Points, in no order, along strands that fork and pass close to each other.
In the rows, 128 means zero.
Two points are linked if the straight distance between their rows is under 44.5. Some points are linked to none.
votov: [157 174 146 169  95 103 126 147  95 152 145 163]
gefe: [118 136 115 124 149 114 118 130 112 144 118  97]
kot: [121 134 102 117 138 147 128  88 114 164 103 168]
Digo: [164 184 160 164 120 121 130 163  66  86 191 156]
daro: [123 100 125 123 144 128 106 135 158 121 119  89]
Muke: [120 142 106  97 189 160 144 128 109 122 117  98]
zot: [117 143 100 100 167 159 145 106 114 141 110 139]
tiru: [130 162 131 151 129 102 129 140  93 155 129 118]
Rogig: [158 181 131 163 131 130 127 141  89 170 114 150]
vis: [121 166 159 145 133  85 154 173  72 102 176  95]
vanef: [131 113 105  83 150 167 156 122 160 117 116 140]
kupon: [135 156 115 145 138 148 131 105  93 177 102 159]
vuzof: [125 129  96  83 164 162 153 110 138 130 117 151]
Zeluv: [121 152 108 114 167 158 145 106 101 156 102 139]
duvob: [117  92 107 144  57  86  74  85 161 174 119 162]
Tep: [126 122 133 113 193 156 139 160 138  98 120  47]
dufo: [120 133 143 135 122  70 132 159 108 113 164  83]
refo: [117  99 141 114 165 177 149 144 164  84 113  68]
vomoz: [121 104  95  90 122 147 127  83 148 149 105 189]
Kebi: [124 132 108  92 181 167 144 132 127 114 119 105]
zodaz: [117 146 119 125 164 117 128 139 108 142 121  88]
nubu: [121  87 135  97 119 172 189 127 193  93 104 133]
dez: [118  65 120 142  69  98  74 108 192 144 126 128]
Lesas: [129  85 128  93 106 166 180 121 200 103 104 152]
Babap: [124 138 133 133 145  85 126 159 111 124 143  74]
Perup: [ 93  54 165 146  90 129 110 110 206 104 107  86]
zibus: [170 173 145 171  83  99 117 143 101 140 159 183]
mav: [123 150 113 129 151 136 131 115  97 159 105 126]
mozuz: [167 160 154 165  77 105 101 125  90  90 185 202]
rosub: [117 118 104 127 103 129 106  79 134 179 103 184]
mela: [153 183 164 161 131 105 144 173  69 115 166 132]
rir: [127 126 124 116 180 131 125 152 128 114 123  57]
las: [123  94 101  89 123 147 125  94 162 139 107 174]
Mazo: [116  89 106 111 103 130  94  88 160 155 107 165]
Nofol: [121 166 149 142 148  90 149 175  77 117 156  82]
luk: [159 161 164 167  88 107 111 131  81  80 186 179]
Nos: [127 160 123 143 141 120 131 131  93 162 117 118]
ded: [122 128 129 127 166 106 122 159 122 119 137  58]
Rofuv: [128 144 114 139 129 145 123  96 106 178  99 168]
tup: [156 188 166 161 128 114 140 174  63  97 185 142]
Sanob: [119 114 119 142  97  81 102 122 136 147 135 115]
Tiniz: [178 171 146 167  78 101 111 140  96 117 174 199]
fodi: [109  54 153 143  87 134 102 111 204 114 110 108]
deso: [115 118 112 144  86 118  94  85 131 188 104 182]
Fomug: [118 123 117 124 140 115 109 126 127 143 119 107]
zeres: [126 118 114  95 172 171 141 133 144 104 118  98]
beb: [136  86 115  89 112 163 160 112 193 115 106 164]
Futo: [116  77 111 137  53  85  71  94 185 155 129 144]
Fupim: [126 114 122  90 171 180 162 139 158  92 117 101]
noke: [116  61 134 136  83 120  82 107 197 128 115 122]
giba: [120 121 103 100 141 153 126  96 135 147 109 155]
sote: [146 175 124 154 145 145 128 128  87 173 105 144]
sotul: [150 181 154 160 125 105 143 164  77 132 153 126]
fepi: [159 176 139 168 116 118 126 147  91 167 128 152]
Bili: [120 116 110 114 147 135 111 116 138 138 112 120]
rumo: [160 167 163 162 101 113 123 150  74  82 186 166]
Zabab: [124 113 144 118 184 169 142 156 152  84 117  44]
Ruda: [ 91  50 171 159  81 113 106 118 207 104 115  73]
lonok: [116 107 108 143  68 100  85  81 145 183 112 172]
mibu: [131  98 119  90 143 170 160 128 172 103 112 138]
pozed: [137 171 149 158 123  97 139 156  84 144 141 122]
nifev: [106 130 158 135 102  72 134 153  83  55 194  96]
keva: [116 145 157 133 126  77 144 171  84  84 182  84]
Nuvam: [133  93 108  86 122 160 144 108 184 121 106 170]
sef: [118 120 104 107 143 142 119 104 135 141 109 136]
laro: [118 112  98 103 120 138 112  81 140 168 102 183]
Vure: [120 153 113 116 184 144 141 134  97 138 115  89]
vebu: [120 104 131 100 167 184 164 144 162  82 112  89]
Fakuz: [122  88 133  98 132 175 165 130 184  93 108 122]
miram: [118 131 149 138 117  64 135 164 102  95 176  88]

Name the points in between on the shortest way along the links from the first point to the second, in order.
tiru / Digo | pozed sotul mela tup
giba / Vure | sef Bili Fomug gefe zodaz
tup / luk | Digo rumo
Nuvam / rosub | las vomoz laro
laro / dez | rosub deso lonok duvob Futo
Kebi / zodaz | Muke Vure
